Points on a hilly landscape, in no order, each with its height.
A ball rolls from a point to whichever of its 2 nearest points has the largest drop for the distance, and stops where none of them is lower. Distance is the straight distance between rows; heights are no part of it.
z668 h=607: [-1.53, -3.88, +0.13, +0.42, -0.65, -3.11, -1.59, +1.29, +1.96, -1.44, +3.02, +1.57, +0.73, -0.58, +0.60, -0.28, -1.67, +1.17, -0.65, +1.12]
z302 h=432: [-0.39, +5.96, -0.46, +1.35, -2.00, +1.94, +1.17, +1.97, +0.57, -0.24, -0.10, -0.70, +2.01, +2.90, -0.30, -1.63, +1.04, -0.80, +1.58, -0.94]
z340 h=272: [-2.70, -0.87, +2.68, +2.99, +0.78, +1.13, +4.05, -3.35, +0.50, -2.17, -1.18, -1.35, -1.46, +0.22, +1.85, +0.23, -0.39, +1.09, -3.11, -0.32]
z281 h=720: [+0.93, -1.71, +0.09, -1.35, +0.04, +1.08, +2.44, +1.46, -1.40, +1.24, -0.68, -2.13, -1.32, -1.63, +0.80, -0.18, -2.41, -1.55, +0.85, -5.56]
z512 h=657: [+0.75, -0.88, -0.21, -0.22, +1.97, +0.67, -2.70, -0.15, -0.06, +3.20, -1.82, +2.94, -0.52, -0.46, +2.04, +0.36, +0.26, -0.71, +0.16, +2.75]
z100 h=153: [-0.62, +0.96, -1.98, -0.28, -2.23, -3.86, -2.68, +0.97, -0.01, -3.45, +3.86, +1.30, +2.76, +1.76, -2.65, +1.04, +1.00, +1.62, +0.28, +2.16]
z336 h=491: [-4.67, -0.11, +0.52, +1.71, +0.35, -1.36, +1.88, -0.69, +1.29, -2.36, -0.59, +0.70, -0.19, +1.67, +0.78, -0.62, +1.18, +1.68, -4.11, +3.39]
z983 h=323: [+1.65, +0.94, +0.91, +2.25, +2.29, +1.15, +0.31, -3.17, -0.13, -2.18, -2.81, -1.63, +1.36, +0.28, -2.20, +2.63, +1.98, +1.02, +1.26, -0.33]
z500 h=635: [-1.06, -5.19, +0.75, +0.07, +1.25, -1.81, -1.20, -0.11, +0.23, +0.70, +1.34, +3.10, -0.27, -1.32, +0.36, -0.14, -1.01, +0.15, -0.15, +0.83]
z630 h=534: [+1.75, +1.06, -2.02, -2.48, -1.21, -0.76, -1.49, +1.73, -1.77, +3.86, +0.43, +2.52, -0.82, -1.79, +0.10, +0.31, +1.30, -1.52, +1.43, +1.90]
z962 h=498: [+2.54, -3.02, -1.81, -3.00, -0.14, -1.49, -2.19, +0.80, -2.97, +3.74, +1.35, +2.97, -0.37, -1.45, -1.47, +0.76, +1.54, -1.21, +1.81, +1.57]
z880 h=497: [-2.12, -5.35, +0.37, -0.36, +1.76, -2.40, -1.45, +0.80, -0.28, -1.72, +3.19, +0.11, -0.46, +0.43, -1.54, +0.24, +2.66, +1.98, -1.11, +3.39]
z567 h=751: [+3.70, -1.10, -0.30, -2.61, +0.24, +2.06, +2.13, +0.79, -0.82, +2.09, -2.20, -1.75, -1.32, -2.20, -0.70, +1.30, -2.74, -1.69, +1.06, -2.75]
z272 h=459: [-2.87, -4.83, -0.06, +0.28, +2.23, -3.65, -2.96, -0.21, -1.00, -2.04, +3.81, -1.54, -0.43, +0.19, -2.74, +0.56, +1.98, +1.89, +0.60, +0.25]
z621 h=268: [-1.23, -5.68, -0.29, -2.90, +0.38, -1.66, +0.53, +1.67, -0.73, +1.06, +1.31, +1.82, -1.97, -0.66, +2.22, -1.90, -0.76, -0.92, -2.59, +1.40]
z74 h=279: [+0.98, +3.28, -0.49, +0.27, -1.98, -0.82, -0.79, -0.69, +3.61, -2.74, -2.66, +1.24, +1.90, -0.15, -1.23, +0.46, -2.53, +0.84, -0.42, +1.84]
z203 h=506: [-0.24, +1.05, +0.28, +0.96, -0.71, -1.70, -1.53, +0.61, -0.77, -2.37, +2.54, -1.64, +0.61, +0.81, -2.18, +0.41, +2.33, +0.49, +1.29, -1.55]
z898 h=464: [+2.90, -0.57, -0.65, -2.61, +0.94, -0.12, -1.56, +0.48, -4.67, +2.98, +1.12, +0.17, -0.39, -0.59, -1.99, +1.39, +3.12, -1.05, +2.47, +0.73]
z331 h=225: [-1.30, -0.60, -0.18, +0.41, +0.56, +2.00, +0.17, +0.42, -1.25, +4.24, -1.15, +1.37, -1.69, -0.01, +4.86, -4.73, -0.73, -2.35, -0.95, +0.17]
z746 h=346: [+0.67, -0.06, +1.19, -0.92, +1.69, +1.95, -4.47, +0.01, +1.09, +5.18, -0.96, +1.37, -2.24, -1.81, +0.49, -2.22, -1.20, -0.86, +2.81, -0.09]
z641 h=596: [-0.19, +1.63, +1.61, +1.97, +1.56, +2.47, -0.16, -0.45, +1.43, +0.57, -0.28, -2.97, -0.41, +0.81, +2.41, -1.99, -1.02, -0.12, +2.26, -3.80]
z72 h=253: [-0.88, +1.41, +1.14, +2.16, +2.29, +0.91, +0.54, -3.27, +1.00, -2.35, -1.95, +0.29, +1.69, +0.76, +0.13, +0.74, +2.42, +1.30, -0.39, +1.26]
z785 h=584: [-1.15, +0.04, -1.67, -1.90, -2.39, -1.80, +0.20, +3.68, -1.31, +0.99, +2.11, +2.67, -0.23, +0.50, +1.33, -1.05, +0.56, -1.07, -1.46, +1.85]
z308 h=513: [+0.05, +1.25, -1.64, -1.77, -1.04, -0.81, +1.30, +1.66, -3.15, +0.38, +2.86, -1.29, +0.21, +1.48, -0.52, +0.23, +3.35, -0.02, +0.27, +0.31]
z144 h=723: [+3.41, -0.48, -0.87, -0.68, +1.61, -0.07, -4.67, -1.10, -0.65, +1.55, -1.47, +2.47, +0.53, -1.48, -1.73, +0.84, +1.54, +0.42, +2.58, +2.57]
z390 h=712: [+1.00, +3.33, +0.45, +1.92, -0.71, +1.55, +2.39, -0.17, +0.17, -2.07, -0.98, -2.45, +1.97, +0.71, -1.52, +1.14, +0.85, +0.36, +1.11, -1.95]
z9 h=568: [-0.60, +3.17, +0.82, +2.73, +1.07, +0.93, -1.48, -0.12, +1.13, -0.46, +1.63, -2.55, +0.48, +1.37, +0.25, -1.18, +0.85, -0.34, +3.46, -3.65]
z357 h=481: [-0.69, -3.96, +1.39, +0.12, +1.94, -0.45, -1.51, -1.54, +0.86, +2.22, -0.48, +0.78, -2.08, -2.40, +1.88, -1.18, -2.96, -0.45, +0.44, -2.11]
z561 h=68: [-0.54, +3.32, -0.33, +0.91, -1.27, -0.35, -3.75, +0.70, +3.97, +0.45, -0.52, +0.21, +0.14, -0.21, +0.10, -1.65, -2.70, -0.04, +2.49, -0.24]
z616 h=573: [+3.27, +2.32, -1.52, -2.16, -1.83, +0.60, +0.41, +1.99, -2.92, +1.94, -0.70, +1.97, +0.32, -1.05, -0.33, +1.91, +1.96, -0.86, -0.33, +1.81]
z769 h=517: [-0.33, +3.63, -0.99, +1.14, +1.27, +2.09, +1.30, +0.54, -1.70, +1.14, +0.86, -0.29, -0.17, +2.62, +1.76, -1.80, +4.68, -1.84, -0.38, +0.20]
z584 h=427: [-2.21, -1.42, +0.02, +0.35, -0.53, -1.04, +3.06, -1.83, -0.49, -1.96, -1.08, +1.99, -0.39, +0.66, +1.35, +1.58, +0.17, +1.31, -4.84, +4.07]
z915 h=114: [-0.09, +1.81, -0.19, +1.11, -1.25, -1.60, -4.60, +1.79, +2.64, +0.25, +2.21, +1.56, +0.56, +0.76, -1.02, -2.00, -0.71, +1.39, +2.67, +0.35]
z598 h=535: [-3.42, -4.05, -0.48, -1.08, +0.75, -1.82, -0.03, +2.25, -0.20, -2.02, +2.98, -1.50, -0.40, +3.05, -1.39, -0.77, +3.00, +2.40, -3.11, +3.51]
z607 h=351: [-0.74, +0.27, +0.94, +0.27, +0.35, -0.14, +2.26, -1.21, -1.44, -1.25, +0.10, -1.37, -0.51, -0.61, +0.04, +1.54, +0.54, +0.36, -1.17, -2.04]
z414 h=415: [-3.22, -5.26, +0.77, -0.30, -0.07, -3.84, -0.72, -0.82, -0.28, -2.66, +3.53, -1.15, -0.51, -0.80, -2.06, +2.03, -0.71, +1.67, -1.46, +0.79]
z543 h=514: [-0.99, -4.09, +0.62, -0.46, +0.50, -1.45, -1.01, -1.17, -0.36, -0.21, +0.91, -0.05, -0.85, -2.91, -0.51, +0.73, -3.27, +0.05, +0.59, -2.55]
z183 h=472: [+0.65, +3.72, -0.10, +0.22, -0.61, +0.25, +0.79, +1.07, -1.39, -0.24, +1.24, -0.39, +1.17, +1.38, +0.26, -0.83, +2.45, -0.38, +0.23, -1.22]
z127 h=578: [-1.81, +0.92, +2.11, +2.83, +0.19, -0.63, -2.08, -0.09, +2.56, -0.58, +0.91, -0.43, +0.25, +0.04, +1.43, -1.82, -3.08, +0.39, +0.49, -3.06]
z975 h=166: [-0.38, -0.05, +0.43, +2.29, +0.83, -1.09, -1.64, -2.60, +0.01, -2.78, +0.74, +0.39, +2.24, +0.43, -1.57, +1.16, +2.59, +1.98, -0.28, +0.73]
z885 h=582: [+0.72, +0.03, -0.66, -0.74, -2.74, -2.41, -0.40, +1.29, +0.15, -0.85, +2.46, +0.33, -0.24, -1.42, -1.07, +0.70, -1.45, +0.52, +0.67, -2.55]
z43 h=286: [+0.57, +0.56, +0.35, -0.50, +0.09, +1.15, +0.61, -0.64, -1.66, +1.52, -1.91, +0.86, -0.52, -0.63, +0.60, +0.73, +0.13, -0.56, -0.45, -0.50]
z102 h=490: [+2.79, +1.04, +0.90, +0.89, +0.58, +0.97, -2.08, -0.61, +1.19, -1.79, -1.26, -2.52, +0.93, -1.50, -1.52, +1.07, -0.96, +0.71, +3.52, -2.66]
z460 h=352: [-4.50, -6.28, +0.79, -0.34, -0.22, -1.51, +3.35, -0.64, -0.27, -0.67, +1.30, -0.11, -2.00, +0.02, +1.43, -0.78, -2.28, -0.43, -4.88, +0.34]
z790 h=675: [+0.73, -2.25, +0.79, +0.58, -1.70, -1.55, +0.30, -2.71, +0.71, -4.31, -0.43, +0.27, +0.65, -2.06, -2.02, +3.10, -2.46, +1.90, -0.33, -0.10]
z580 h=369: [-1.92, -3.76, +0.71, -0.37, -0.60, -0.70, +4.62, -1.14, -1.42, -0.41, -0.08, -0.08, -1.62, +0.14, +1.23, +1.60, +0.32, -0.19, -4.62, +2.63]
z385 h=411: [+1.67, +1.97, -1.39, -0.72, -3.08, -2.44, -0.06, -0.79, -0.16, -4.83, -0.04, +0.69, +3.07, +0.50, -3.84, +4.03, +0.14, +1.44, -0.45, +0.32]
z201 h=686: [+1.46, -1.81, -0.41, -1.55, -1.05, +2.61, +2.90, +2.66, +1.74, +2.11, -1.24, -3.20, -2.34, -0.86, +1.02, -1.75, -4.06, -1.55, +2.66, -5.96]
z533 h=616: [-3.03, -0.76, +1.59, +2.40, +0.01, -1.68, +1.71, -2.32, +0.29, -3.20, +2.03, -2.68, -0.54, +1.45, -1.09, +0.99, -0.20, +1.90, -2.74, -0.03]
z145 h=782: [+0.48, +2.26, -1.81, -0.95, -4.17, -0.67, +1.87, +3.39, -0.14, -0.48, +2.75, -1.79, -0.10, +0.37, -0.37, -1.13, -1.19, -1.16, +0.38, -3.00]
z864 h=401: [+1.65, -2.07, +1.02, +0.07, -0.83, +0.61, +3.00, -0.62, -1.59, -1.25, -0.39, -1.15, -0.48, -1.56, -0.36, +2.69, -2.55, +0.69, -0.34, -2.51]
z562 h=639: [+2.46, +0.39, +0.13, +0.61, +3.46, +3.32, -2.59, -2.86, +0.04, +3.59, -3.99, +1.51, +0.02, -1.39, +0.43, +0.94, +1.32, -0.06, +1.72, +1.98]
z677 h=393: [+0.87, -1.07, +0.17, +0.54, +2.22, +0.32, -4.21, -1.61, +2.34, +2.84, -1.14, +0.10, -1.07, -2.07, +0.14, -1.42, -3.12, +0.01, +2.39, -0.18]
z337 h=460: [+1.34, +3.01, -0.93, -1.12, -2.44, -1.93, +0.18, +0.69, -1.60, -3.12, +1.02, -0.27, +1.76, +0.49, -3.15, +1.95, +2.04, +1.04, +0.86, -0.75]
z343 h=525: [+3.12, +3.57, +0.49, +1.27, +1.11, +2.73, -1.01, -0.33, +1.83, +0.48, -2.06, -3.25, +1.39, +0.22, -1.34, +0.83, +0.14, +0.24, +4.14, -1.68]
z513 h=381: [+2.53, +1.94, -0.05, +0.54, +1.99, +0.33, -0.11, -2.32, -2.70, -0.16, -1.50, -0.11, +1.93, +0.60, -2.59, +2.44, +3.90, +0.86, +2.02, +1.23]
z821 h=563: [-1.04, +1.67, -0.63, -0.12, +1.02, +0.36, +0.87, +0.16, -0.89, +0.83, -0.24, +0.97, +0.00, +2.35, +1.35, -0.51, +3.47, -0.49, -1.86, +2.48]
z299 h=350: [+0.98, +2.79, -0.31, -0.46, -2.55, -1.34, -0.44, -1.52, +1.58, -4.83, -1.80, +2.17, +3.14, +0.45, -2.86, +3.05, -1.66, +1.64, -1.17, +3.21]
z268 h=661: [+0.45, -4.56, +0.32, +0.19, +2.15, -1.08, -4.36, -0.23, +2.06, +0.49, +1.61, +2.66, +0.90, -1.29, -0.65, -0.31, -1.45, +1.00, +1.94, +0.66]
z662 h=757: [+0.49, +3.06, -1.34, -0.74, -3.24, +0.40, +3.84, +3.46, +0.05, -1.92, +2.09, -3.15, +1.02, +1.34, -1.48, -0.15, +1.99, +0.30, +0.86, -3.31]
z49 h=558: [+3.87, +3.93, +0.09, +0.23, +2.46, +3.61, -0.76, -0.81, +4.10, +1.86, -4.11, -2.32, +0.61, -0.28, -1.66, +0.09, +0.54, -0.36, +3.87, +0.81]
z486 h=325: [-2.66, -3.29, +1.62, +2.78, +0.00, -0.67, +1.91, -3.01, -0.13, -2.28, +0.21, -0.06, -0.99, -1.26, +1.33, +1.24, -2.28, +0.78, -2.26, -0.86]
z912 h=542: [-2.97, +0.35, +0.32, +3.42, +0.46, -0.56, +1.13, -1.51, +2.40, -2.40, -1.16, +2.07, +0.86, +1.41, +2.15, -0.17, -1.49, +1.61, -4.02, +1.98]
z703 h=548: [-0.74, -1.33, +0.90, +0.89, -1.05, -1.78, -2.57, +0.46, +0.85, -0.42, +1.74, -1.00, -0.48, -1.45, -0.52, -0.59, -3.15, +0.30, +1.32, -3.11]
z3 h=371: [-0.23, -3.24, +0.77, -1.69, +2.25, +1.07, +4.15, -0.99, -4.43, +1.98, -1.03, -2.22, -2.74, -0.30, +1.01, +0.64, +2.23, -2.27, -2.16, -0.03]
z537 h=311: [-3.32, -6.21, +0.03, -2.24, +0.22, -1.89, +1.69, +1.45, -1.32, -0.24, +2.45, -0.20, -2.16, +0.40, +0.27, -0.40, -0.03, -0.37, -3.74, +2.27]
z578 h=389: [+1.23, +5.42, -1.81, -0.30, -3.27, +0.59, +2.22, +3.13, +1.60, -2.07, -0.72, -0.02, +2.11, +1.93, +0.09, -0.99, -1.10, -0.09, +0.08, +0.08]
z510 h=338: [+0.99, +4.80, -1.53, -0.84, -3.17, +1.73, +4.10, +2.83, +1.81, -0.19, -2.13, +0.47, +0.22, +1.02, +2.11, -0.64, -2.07, -0.69, -2.36, +0.16]
z595 h=447: [+2.14, -0.30, +0.74, +1.07, -0.65, +1.10, +1.10, -1.55, +1.26, -2.76, -2.10, -2.77, +0.32, -1.99, -1.23, +2.24, -2.35, +0.61, +1.03, -2.94]
z383 h=540: [-0.27, +2.56, +1.74, +1.99, +0.79, -0.16, -1.44, -0.99, -0.06, -2.16, +1.62, -2.87, +1.96, +1.56, -2.72, +0.52, +2.59, +1.07, +3.12, -3.27]
z583 h=590: [-0.64, +0.61, +0.27, +1.15, -1.53, -1.30, +1.08, -1.37, +1.39, -1.49, -2.15, +3.01, +0.76, -0.59, +1.28, +0.34, -2.14, +1.24, -2.82, +1.99]
z369 h=687: [+1.10, -2.67, -0.60, -0.12, +1.88, -0.75, -4.58, +0.90, -0.15, +2.00, +1.53, +2.34, +0.85, -0.61, -1.08, -0.36, +1.15, +0.34, +3.12, +1.28]
z5 h=619: [-1.01, -0.56, -2.19, -1.80, -4.43, -3.37, -0.04, +3.42, -0.05, -0.92, +3.30, +2.11, +1.01, +0.06, -0.27, -0.10, -1.58, +0.60, -0.76, +1.58]
z140 h=645: [-2.59, +0.36, +0.51, +2.36, +1.18, +0.18, -0.67, -1.60, +0.16, -0.58, +0.35, -1.84, -0.12, +0.50, +0.77, -0.31, +1.19, +0.70, +0.11, -1.04]
z143 h=549: [-0.34, +1.93, -1.82, -2.73, -3.06, -1.77, +1.37, +4.01, -2.85, +0.74, +3.68, +0.14, -0.23, +1.93, +0.10, -0.42, +2.49, -1.70, -1.69, +1.05]
z736 h=696: [+2.93, -0.67, -1.22, -2.13, +1.03, +0.60, -4.01, +0.22, +0.50, +2.79, -2.18, +2.53, +0.09, -1.90, -0.87, +0.64, -1.12, -0.90, +0.52, +3.25]
z825 h=215: [-0.59, +0.44, +2.15, +2.53, +2.10, +2.54, +3.95, -3.07, +0.06, -0.88, -1.79, -2.72, -0.02, +0.88, +2.09, -0.21, +0.72, +0.43, -0.97, -2.23]
z988 h=354: [+0.72, -3.03, -0.44, -3.55, +0.08, -0.09, +0.34, +0.52, -3.36, +3.58, -0.28, +2.95, -1.66, -1.83, +0.89, -0.19, -0.37, -2.40, -1.36, -0.45]
z256 h=615: [+0.50, +1.55, -1.68, -1.44, -4.79, -2.66, -2.05, +3.49, +0.74, +0.01, +2.89, +1.11, +0.00, -1.15, -0.84, -0.52, -3.01, +0.14, -0.20, -1.06]
z643 h=541: [-4.43, -1.33, +0.31, +1.72, +1.38, -1.03, -0.37, +0.58, +1.08, -2.00, +2.09, +0.32, +0.63, +3.39, +1.09, -1.80, +2.54, +1.63, -2.48, +2.72]
z282 h=82: [-1.37, +2.47, -1.98, +0.08, -2.68, -3.39, -3.77, +1.80, +0.62, -1.30, +3.93, +1.57, +1.19, +1.45, -2.04, -1.34, +0.73, +0.90, +2.23, +0.74]
z700 h=316: [-2.52, -3.34, +1.56, -0.62, +0.64, +0.85, +5.27, -1.48, -2.72, +0.33, -0.84, -2.40, -2.94, +0.02, +1.61, +0.38, -0.20, -1.01, -3.82, +0.17]
z378 h=577: [-3.10, -1.52, -0.05, +1.34, +0.51, -2.08, -2.34, +1.63, +2.12, -0.73, +3.35, +2.50, +1.30, +1.28, +1.18, -1.28, +0.93, +1.20, -0.62, +2.67]
z257 h=152: [+1.16, -0.08, +1.55, +1.19, +2.48, +4.28, +2.85, -2.17, +0.22, +0.75, -3.97, -1.80, -0.85, -0.53, +2.23, +0.47, -0.35, -0.53, +0.87, -1.97]
z6 h=683: [+2.02, +2.99, -0.36, +0.70, +0.53, +2.94, +3.42, -0.02, -0.96, -0.58, -1.46, -1.44, +1.92, +1.52, -0.78, +0.93, +3.61, +0.26, +0.59, -0.09]
z54 h=613: [-0.89, +0.49, +0.69, +2.02, +2.43, +2.03, -0.86, -0.94, -0.42, +2.24, -1.43, +2.15, +0.44, +0.98, +2.14, -1.25, +1.60, -0.35, -0.98, +2.08]
z323 h=426: [+2.72, -0.21, -1.06, -1.01, +0.95, -0.85, -1.02, -1.30, -3.78, +0.20, +0.85, -0.13, +0.91, -0.27, -3.26, +3.10, +4.32, -0.06, +2.07, +0.15]
z604 h=626: [+1.06, +1.51, +0.73, +1.45, +0.74, +2.58, +0.21, +0.43, +3.81, +0.67, -2.10, -2.69, -0.16, +0.27, +0.19, -1.40, -3.45, +0.03, +2.24, -3.38]
z582 h=735: [-0.87, +4.79, +0.09, +1.19, -1.74, +0.71, +3.05, +1.90, +0.84, -2.99, +0.69, -3.12, +2.48, +3.36, -2.48, +0.88, +1.99, +0.60, +0.71, -2.46]
z325 h=608: [-3.04, +0.55, +1.82, +3.74, +0.87, +0.49, -0.53, -1.63, +1.75, -0.03, -0.49, -0.43, -1.18, +0.76, +3.09, -2.01, -1.11, +0.80, -0.79, -1.04]
z108 h=638: [+1.56, -0.07, -0.34, -0.20, -1.80, -0.90, +1.40, -1.75, -0.03, -1.87, -1.60, +0.80, +1.03, -1.14, -0.42, +2.80, -1.56, +1.11, -1.62, +0.74]
z799 h=208: [+2.96, +4.35, -1.16, -0.99, -1.91, -0.27, -1.85, +0.66, +3.26, -0.62, -1.14, +0.22, +0.12, -0.98, -2.07, +0.80, -2.88, +0.28, +1.67, +1.81]
z560 h=292: [-0.17, -1.44, -0.20, -1.62, +1.38, +1.82, -2.56, +0.48, -0.38, +5.31, -1.32, +2.35, -2.28, -0.74, +2.99, -3.54, -0.83, -2.13, +0.94, -0.38]
z960 h=69: [-0.02, +1.65, +0.93, +1.08, +2.34, +4.20, +2.49, -0.96, -0.61, +2.22, -3.45, -1.34, -1.02, +0.50, +3.81, -2.33, +1.13, -1.67, +0.16, -0.52]
z947 h=413: [-0.29, -3.55, +0.44, -2.52, +3.86, +2.13, +1.34, -1.86, -4.23, +2.48, -0.08, -0.43, -3.76, -1.39, +1.37, -0.68, +0.93, -2.61, -1.51, -1.05]
z902 h=370: [-1.80, -5.48, +1.44, +0.56, -0.13, -1.79, +2.27, -2.15, -0.54, -2.67, +1.79, -0.92, -1.48, -1.59, -0.79, +2.71, -1.37, +1.03, -2.64, -0.26]
z373 h=282: [+2.18, +3.89, -0.90, -1.34, -1.68, +2.57, +1.97, +1.81, +3.16, +0.99, -3.12, -1.01, -0.23, -0.02, +1.86, -1.35, -2.57, -1.27, -0.02, +0.06]
z365 h=576: [-4.14, -2.66, +0.75, -0.25, +0.45, -1.87, +0.60, -0.93, -0.77, -1.62, +2.28, -2.78, -1.22, +1.30, -0.96, +0.01, +2.30, +2.44, -2.69, +1.09]
z188 h=656: [+1.67, +0.33, +0.28, -0.28, -1.98, +1.49, +2.03, +1.98, +3.19, +0.65, -1.22, -3.60, -0.76, -1.00, +0.91, -0.98, -4.73, -1.48, +2.40, -3.62]
z565 h=214: [+1.66, +2.86, +0.00, -0.97, -0.67, +1.10, -0.70, +1.39, +0.25, +1.65, -1.80, -0.18, -0.25, -0.54, +1.43, -1.02, -1.24, -1.12, +0.45, +0.44]
z48 h=154: [-0.91, +0.45, +0.94, -0.75, +1.50, +3.20, +2.54, -0.03, -2.49, +2.94, -1.06, -0.43, -1.87, +1.15, +4.61, -3.85, +0.51, -2.99, -0.44, -1.19]
z478 h=312: [-1.31, -3.79, -0.80, -4.15, -0.07, -0.86, +0.69, +2.15, -1.96, +4.21, +0.99, +3.78, -2.11, -1.31, +2.81, -2.20, -1.01, -3.17, -2.20, +0.79]
z928 h=142: [+1.69, +4.25, -0.73, -0.86, -2.28, -0.07, -2.75, +1.89, +2.06, +1.98, -0.31, +1.20, -0.26, -0.61, -0.83, -1.41, -2.21, -1.27, +0.91, +0.94]
z654 h=224: [-2.44, +0.53, -0.02, +1.14, -0.51, -2.44, -2.66, -1.10, +1.78, -3.78, +2.21, +1.02, +2.17, +1.69, -1.99, +0.19, +0.44, +1.91, +0.37, +1.39]
z541 h=398: [+1.22, -4.48, -0.22, -3.07, +2.95, +2.07, -0.30, -1.51, -3.81, +4.60, -0.57, +3.07, -2.70, -1.67, +1.30, -0.90, +0.72, -3.28, -1.02, -0.65]
z128 h=441: [-0.50, -2.76, +0.50, +0.89, +1.91, +0.83, -3.02, -0.72, +2.42, +3.11, -1.91, +2.63, -0.71, -2.10, +2.80, -2.36, -3.26, -0.31, +0.58, +0.41]
z523 h=597: [+3.30, +2.54, +0.23, +0.58, +3.49, +2.77, -3.89, -2.89, +1.49, +1.73, -3.81, -0.71, +0.33, -0.86, -1.62, +0.71, +0.46, +0.14, +3.75, +1.19]
z713 h=610: [+4.05, +4.66, -1.80, -1.76, -0.50, +0.54, +0.83, +1.50, -1.80, +1.41, -1.65, +0.90, +1.97, +0.80, -1.44, +1.03, +4.09, -1.39, +1.11, +1.82]
z461 h=648: [+2.31, +5.09, -1.21, +0.03, -1.17, +2.14, +2.10, +0.41, -0.84, -0.36, -2.59, +0.62, +3.07, +2.05, -0.89, +1.17, +2.74, -0.35, -1.04, +1.52]

Where does a ball stop that starts at each point below?
z325: z960
z713: z975
z598: z960
z145: z960
z256: z960

Call two points neighbours if one is among the 2 nearest of the other. Go from one point of each pair to the other, from neighbour to neighbour, staying as low as possible. Name the highest point that can't be avoided.
z975, z336: z790
z928, z975: z654
z960, z282: z5
z561, z282: z915
z621, z700: z580
